Each row is a point on a tangle of strands that fork and nearly touch. The rows are in no order.
Points whose rows are less than 44.6 apart are linked; no others are. Some points are linked to none.
Z_461: 0  -10  23  0  16  6  24  5  -2  18  -36  -1  6  14  1  -4  -21  -7  -35  7  27
Z_829: -9  -7  -4  0  -3  9  18  0  -22  1  -14  -6  -9  15  9  3  -26  -11  -23  0  -5
Z_840: -6  3  3  23  8  0  -17  0  6  -16  -5  2  2  -1  -13  8  0  16  25  35  -8
Z_523: -2  0  9  13  20  18  19  -1  18  8  -21  0  -2  13  -12  -11  -2  5  -22  -11  26
Z_316: 12  -2  3  -3  -7  -11  9  11  20  8  8  -19  -7  25  -6  13  2  -7  -17  -10  28
Z_826: 3  8  3  8  12  -14  -2  12  5  -19  30  0  9  -10  -6  -2  -15  -13  13  27  -34
Z_583: 11  1  -6  -34  -33  -1  4  -13  -13  13  19  2  -18  -11  11  15  2  9  14  -21  -14
Z_985: 21  5  9  1  2  -1  2  -3  -30  -6  -6  -9  16  -16  5  -9  -17  16  -12  -5  -2
Z_436: -13  -6  16  -17  17  17  24  0  -13  6  -52  20  25  -12  9  -19  2  -2  -16  -7  8
Z_144: 8  -5  1  20  15  -14  -20  21  9  2  14  1  3  3  -4  -2  -1  18  8  3  14
Z_979: -11  -2  26  -15  21  9  32  4  1  11  -56  18  13  -8  4  -20  -2  23  -5  -8  13
Z_357: -7  -7  -24  -8  -13  29  4  -24  -19  2  4  -8  -21  0  10  10  -3  4  -1  -11  -11
Z_140: -2  6  19  -2  10  12  6  -3  -4  7  -43  6  22  -14  -5  -20  10  -2  -14  -5  17
Z_818: -11  -7  -1  -24  -22  -2  12  -9  -20  -3  -13  -2  -5  3  13  19  -11  -16  7  9  -20
Z_334: -8  13  13  12  7  0  -8  -2  0  -12  -23  1  23  -18  -6  -14  9  -5  8  12  -3
Z_364: -4  -8  -6  14  -5  -3  -9  -2  -1  6  19  -9  -17  9  -6  8  -9  -6  5  8  1
Z_273: 4  -3  -17  -15  -24  6  -11  -21  -1  16  38  3  -21  -13  4  -1  9  -14  6  -14  -7
Z_181: 0  -16  -11  -4  -16  3  -16  -11  11  19  24  8  -23  -7  -10  27  14  -4  23  8  1
Z_630: 3  4  13  13  11  1  -7  -3  -2  -8  0  1  32  -19  -11  -23  -2  -37  -15  24  -7
Z_125: 2  -8  2  -15  -6  2  22  4  7  4  -27  -20  -8  29  8  23  -3  -5  -22  -6  19
Z_137: -20  4  -15  -18  -20  10  12  -10  4  -1  -5  1  -26  10  4  17  8  -3  16  -12  -10
Z_325: -3  4  -10  -8  -2  21  8  -9  2  -9  -31  -7  -13  14  2  12  15  33  7  -13  2
Z_154: -1  -3  -3  16  -6  -2  -4  -1  -7  -3  16  -5  -16  8  -5  8  -20  22  9  10  -5
Z_823: -18  -2  -11  -34  -27  5  15  -12  -9  5  -13  4  -18  2  10  24  0  -13  15  -6  -18
Z_760: -5  9  21  14  14  6  -2  -6  2  -9  -18  9  36  -26  -10  -24  7  -20  -2  20  -6
Z_80: 22  10  21  11  14  -15  -1  10  -5  -20  14  -7  18  -15  -9  -10  -23  13  1  22  -16
Z_485: 8  -13  -13  -10  -2  -25  -37  13  12  11  31  9  13  -12  10  14  23  0  29  6  -1
Z_762: 9  -4  17  17  18  -14  -14  9  6  11  4  5  30  -11  -11  -23  1  -23  -19  8  24
Z_844: 5  -14  4  19  13  -23  -27  18  8  4  17  0  11  3  -4  4  2  1  9  25  10
Z_66: -21  19  -20  5  7  13  9  5  16  -12  4  4  -13  13  2  -11  21  -2  -3  -35  -2
Z_524: 3  -4  21  12  10  1  9  2  -2  8  -21  -5  6  6  -3  -4  -24  -5  -20  14  22
Z_459: -16  16  -9  4  -4  13  4  -9  -23  -10  -9  5  7  -9  12  -17  -4  -12  -8  -10  -18
Z_697: -13  -3  -16  -18  -10  -15  -24  -5  10  8  43  20  4  -6  17  -11  12  -37  13  1  -14
Z_398: 5  -13  4  9  0  -17  -26  2  8  1  17  -1  6  -7  -10  20  3  -5  22  36  -4
Z_680: -7  4  -3  2  9  23  15  -4  -2  -10  -49  6  -9  11  6  0  2  42  4  -3  3
Z_49: -15  11  -9  16  5  10  -5  3  8  -1  -2  3  0  3  -4  -16  15  -6  -3  -17  9
Z_100: -3  -14  7  -19  -20  -1  8  -13  -17  -2  -21  -8  -4  -4  5  30  -11  0  11  26  -18
Z_514: -15  15  -5  6  -7  1  -6  -9  -8  -13  2  1  3  -9  3  -9  1  -13  8  5  -19
Z_540: 10  -10  14  -8  -12  -10  5  -10  -12  -9  1  -14  1  -7  -3  19  -23  -1  8  31  -20
Z_977: 4  0  16  11  -1  -3  7  2  -7  -7  -20  -7  0  6  0  3  -22  14  1  17  3
Z_965: 4  -14  -5  -23  -21  3  17  -6  1  10  -11  -20  -13  27  3  29  1  -11  -13  -8  9
Z_623: -23  -5  -2  -7  -1  11  15  -2  -6  -7  -45  -3  -9  19  9  16  -4  -1  -2  4  1
Z_961: -10  -16  -19  14  1  2  -18  5  16  14  29  0  -17  14  -5  11  11  -15  3  6  11
Z_212: 18  6  17  15  11  -4  2  -2  -17  -12  6  -4  13  -18  -7  -12  -24  23  -3  9  -10
Z_74: -5  1  -3  -2  3  -26  -11  8  7  -7  44  8  5  -5  2  0  -13  -30  14  24  -30
Z_102: 16  6  14  17  15  9  -9  -1  -6  1  -12  0  11  -19  -9  -20  1  27  -7  -7  15
Z_992: -12  11  -19  -10  -13  -9  -15  -4  7  4  33  4  -5  4  5  -13  14  -34  4  -18  -7
Z_402: -1  8  -4  -10  -11  -7  1  -14  -1  -11  35  12  -9  -18  -2  8  -14  -10  30  23  -44
Z_935: 7  -13  6  -14  13  10  32  6  15  1  -47  -11  -4  31  12  16  7  8  -29  -10  22
Z_710: -12  13  1  13  2  -7  -15  4  -1  -8  -2  5  13  -9  -3  -16  11  -11  9  1  -4
Z_698: -5  -1  -7  2  -6  -8  -9  -8  3  -4  40  21  -16  -16  -6  8  -7  4  33  23  -37
Z_942: -8  -19  -17  -21  -6  16  18  -2  -15  -4  -37  -9  -11  20  18  21  6  -6  -11  -5  -2
Z_139: 1  6  -9  3  2  0  10  10  29  -7  3  -9  -19  27  -8  14  18  26  7  -19  11
Z_556: 13  -9  -4  0  -15  10  -8  -15  -24  4  2  -18  1  -11  4  11  -4  2  -7  6  0
Z_358: 6  -2  -6  -31  -35  3  5  -25  -3  17  26  14  -27  -13  9  12  0  -15  9  -17  -18
Z_460: 3  -23  -18  -21  3  22  26  4  -5  -8  -35  -10  -14  22  23  22  12  10  -21  -11  0
Z_739: 9  12  -5  10  4  -6  -19  10  -6  -6  23  4  8  -15  2  -20  8  19  6  -18  -3
Z_951: -10  10  18  4  4  7  4  -4  -3  -5  -46  2  19  -8  1  -7  5  -3  -2  5  8
Z_314: 4  6  -20  -9  -2  20  11  -7  -14  -3  -1  -9  -4  3  10  -7  9  5  -20  -36  -1
Z_135: 3  -15  -5  -26  -27  4  15  -12  -2  18  7  -10  -26  8  -1  33  -6  -7  1  -3  0
Z_990: 1  14  16  17  26  -5  6  17  17  4  -10  17  2  0  -12  -24  -4  30  2  -11  22
Z_164: 18  3  6  -2  -1  9  1  -4  -26  4  -7  -8  20  -18  7  -19  -4  2  -24  -22  6
Z_855: 20  -3  9  17  3  -2  -16  3  -4  5  5  -10  12  -11  -7  -13  6  9  -16  -4  19
Z_157: 6  -16  -5  -17  13  25  27  3  4  -5  -49  -7  2  19  16  11  15  12  -24  -16  10
Z_224: 0  -17  -8  -1  0  -19  -33  6  10  8  30  12  9  -12  2  17  17  -10  31  26  -11
Z_545: 7  1  -6  -7  3  18  11  -6  -23  2  -19  -3  9  -8  11  -13  0  3  -26  -26  7
Z_211: -1  5  -3  -21  -20  0  7  -21  -14  -8  24  10  -15  -22  6  12  -12  3  22  11  -39
Z_805: -24  16  -19  -4  -6  14  16  -5  9  -10  -1  -1  -20  21  4  2  7  -2  7  -27  -9
Z_541: 0  6  34  20  26  -11  11  12  7  3  -7  14  17  -11  -18  -19  -19  1  -8  22  9
Z_546: -4  15  15  20  27  -27  -5  26  10  -14  10  15  19  -6  -9  -18  -14  5  13  15  -13
Z_916: 8  1  -6  13  13  -10  -8  21  26  1  7  -6  -10  19  -6  7  9  26  5  -10  23
Z_480: -9  8  14  -2  20  16  23  4  6  1  -57  14  1  9  3  -12  -3  36  -1  -6  12
Z_875: 13  -2  -1  12  5  -5  5  10  7  7  14  -16  -9  18  -8  1  -6  0  -24  -14  22
Z_448: 3  13  22  10  17  -1  1  7  3  5  -14  12  14  -17  -11  -26  2  24  -3  -14  18
Z_411: 5  -1  3  -2  -8  0  2  -5  -17  3  -4  -7  13  7  -1  -8  -14  -29  -29  -2  12
Z_12: -2  16  -3  24  20  -2  -13  14  -3  -4  16  18  1  -13  -4  -27  0  29  6  -15  0
Z_913: -2  5  -8  -4  0  10  22  5  17  -10  -16  -8  -18  29  0  14  11  29  1  -18  6
Z_637: -3  4  -10  12  -3  -4  -4  9  6  -5  15  4  -26  20  -5  8  -8  40  20  0  1
Z_282: 12  -4  18  13  13  2  -6  1  2  12  -7  0  21  -9  -15  -21  4  -11  -22  -2  32
Z_218: 2  10  -3  -14  -23  -7  4  -10  -18  -2  22  1  -17  -11  7  8  -12  9  18  -7  -26
Z_230: -9  -13  -23  -4  -15  5  -14  -11  18  16  30  -1  -17  13  -4  11  17  -32  -1  -2  10
Z_13: 0  -7  -21  -13  -22  13  -8  -24  4  12  29  -6  -13  -2  0  7  13  -28  -2  -9  -1
Z_907: 4  -12  -2  1  -14  -3  -24  -8  8  4  7  -10  -6  -5  -9  22  16  -3  22  21  3
Z_506: 5  -7  -28  -14  -4  33  10  -16  -12  1  -1  -14  -13  4  15  9  11  1  -20  -25  -5
Z_489: 14  9  -8  -2  -10  -14  -21  3  -4  2  25  -6  4  -14  3  -5  21  12  6  -20  0
Z_264: 10  -3  11  5  -8  -8  1  -3  -9  -8  1  -10  -11  3  -4  14  -24  21  11  25  -7
Z_475: -12  3  13  -2  1  6  10  0  3  -5  -45  -5  3  14  3  5  0  -8  -5  2  11
Z_341: 9  15  11  7  14  -24  0  17  5  -26  18  3  17  -8  -8  -8  -13  6  17  26  -26
Z_343: -8  -3  -7  -15  -9  -22  -17  0  11  1  46  12  3  -13  9  -5  0  -39  16  13  -25
Z_192: 9  4  -3  -10  -12  -23  -28  10  3  4  24  1  2  -12  4  5  27  6  21  -6  0
Z_605: 9  -12  10  19  19  -20  -28  15  10  7  7  3  27  -8  -8  -9  6  -14  -7  19  18
Z_356: 7  1  5  8  -6  -2  -9  -9  -8  -1  6  -7  22  -3  -6  -11  -5  -37  -17  13  6
Z_861: 2  2  -15  11  4  -2  1  12  15  6  28  -7  -5  19  -8  -7  6  -16  -20  -24  14
Z_499: -5  6  -22  3  0  -10  -11  12  12  4  34  1  -2  13  1  -17  9  -24  -9  -24  9
Z_590: -3  11  17  21  26  -24  -3  29  17  0  7  23  13  -1  -10  -21  -11  20  7  1  10

A fork is a point with three links. Follow the links from the first point to the second and name the forks in between, in order.
Z_66 / Z_402: Z_264 > Z_154
Z_212 / Z_875: Z_341
Z_805 / Z_224: Z_710 > Z_334 > Z_951 > Z_844 > Z_398
Z_230 / Z_480: Z_154 > Z_264 > Z_710 > Z_334 > Z_951
Z_546 / Z_680: Z_844
Z_935 / Z_459: Z_951 > Z_334 > Z_710
Z_100 / Z_951: Z_710 > Z_334
Z_623 / Z_916: Z_951
Z_823 / Z_398: Z_710 > Z_334 > Z_951 > Z_844

Follow the links from the first point to the second, and from the first to the third. Name the last point that the two ways share.
Z_739 / Z_855 / Z_623: Z_844
Z_524 / Z_211 / Z_140: Z_264
Z_218 / Z_461 / Z_137: Z_264
Z_961 / Z_459 / Z_460: Z_710
Z_710 / Z_125 / Z_855: Z_951
Z_343 / Z_314 / Z_139: Z_341
Z_855 / Z_192 / Z_436: Z_844

A fork is a point with three links, a tip a point with one. Leave the first point through the second and follow the links. Name the first fork or tip that comes.
Z_540 / Z_100: Z_710
Z_805 / Z_137: Z_264
Z_140 / Z_436: Z_844
Z_364 / Z_961: Z_698
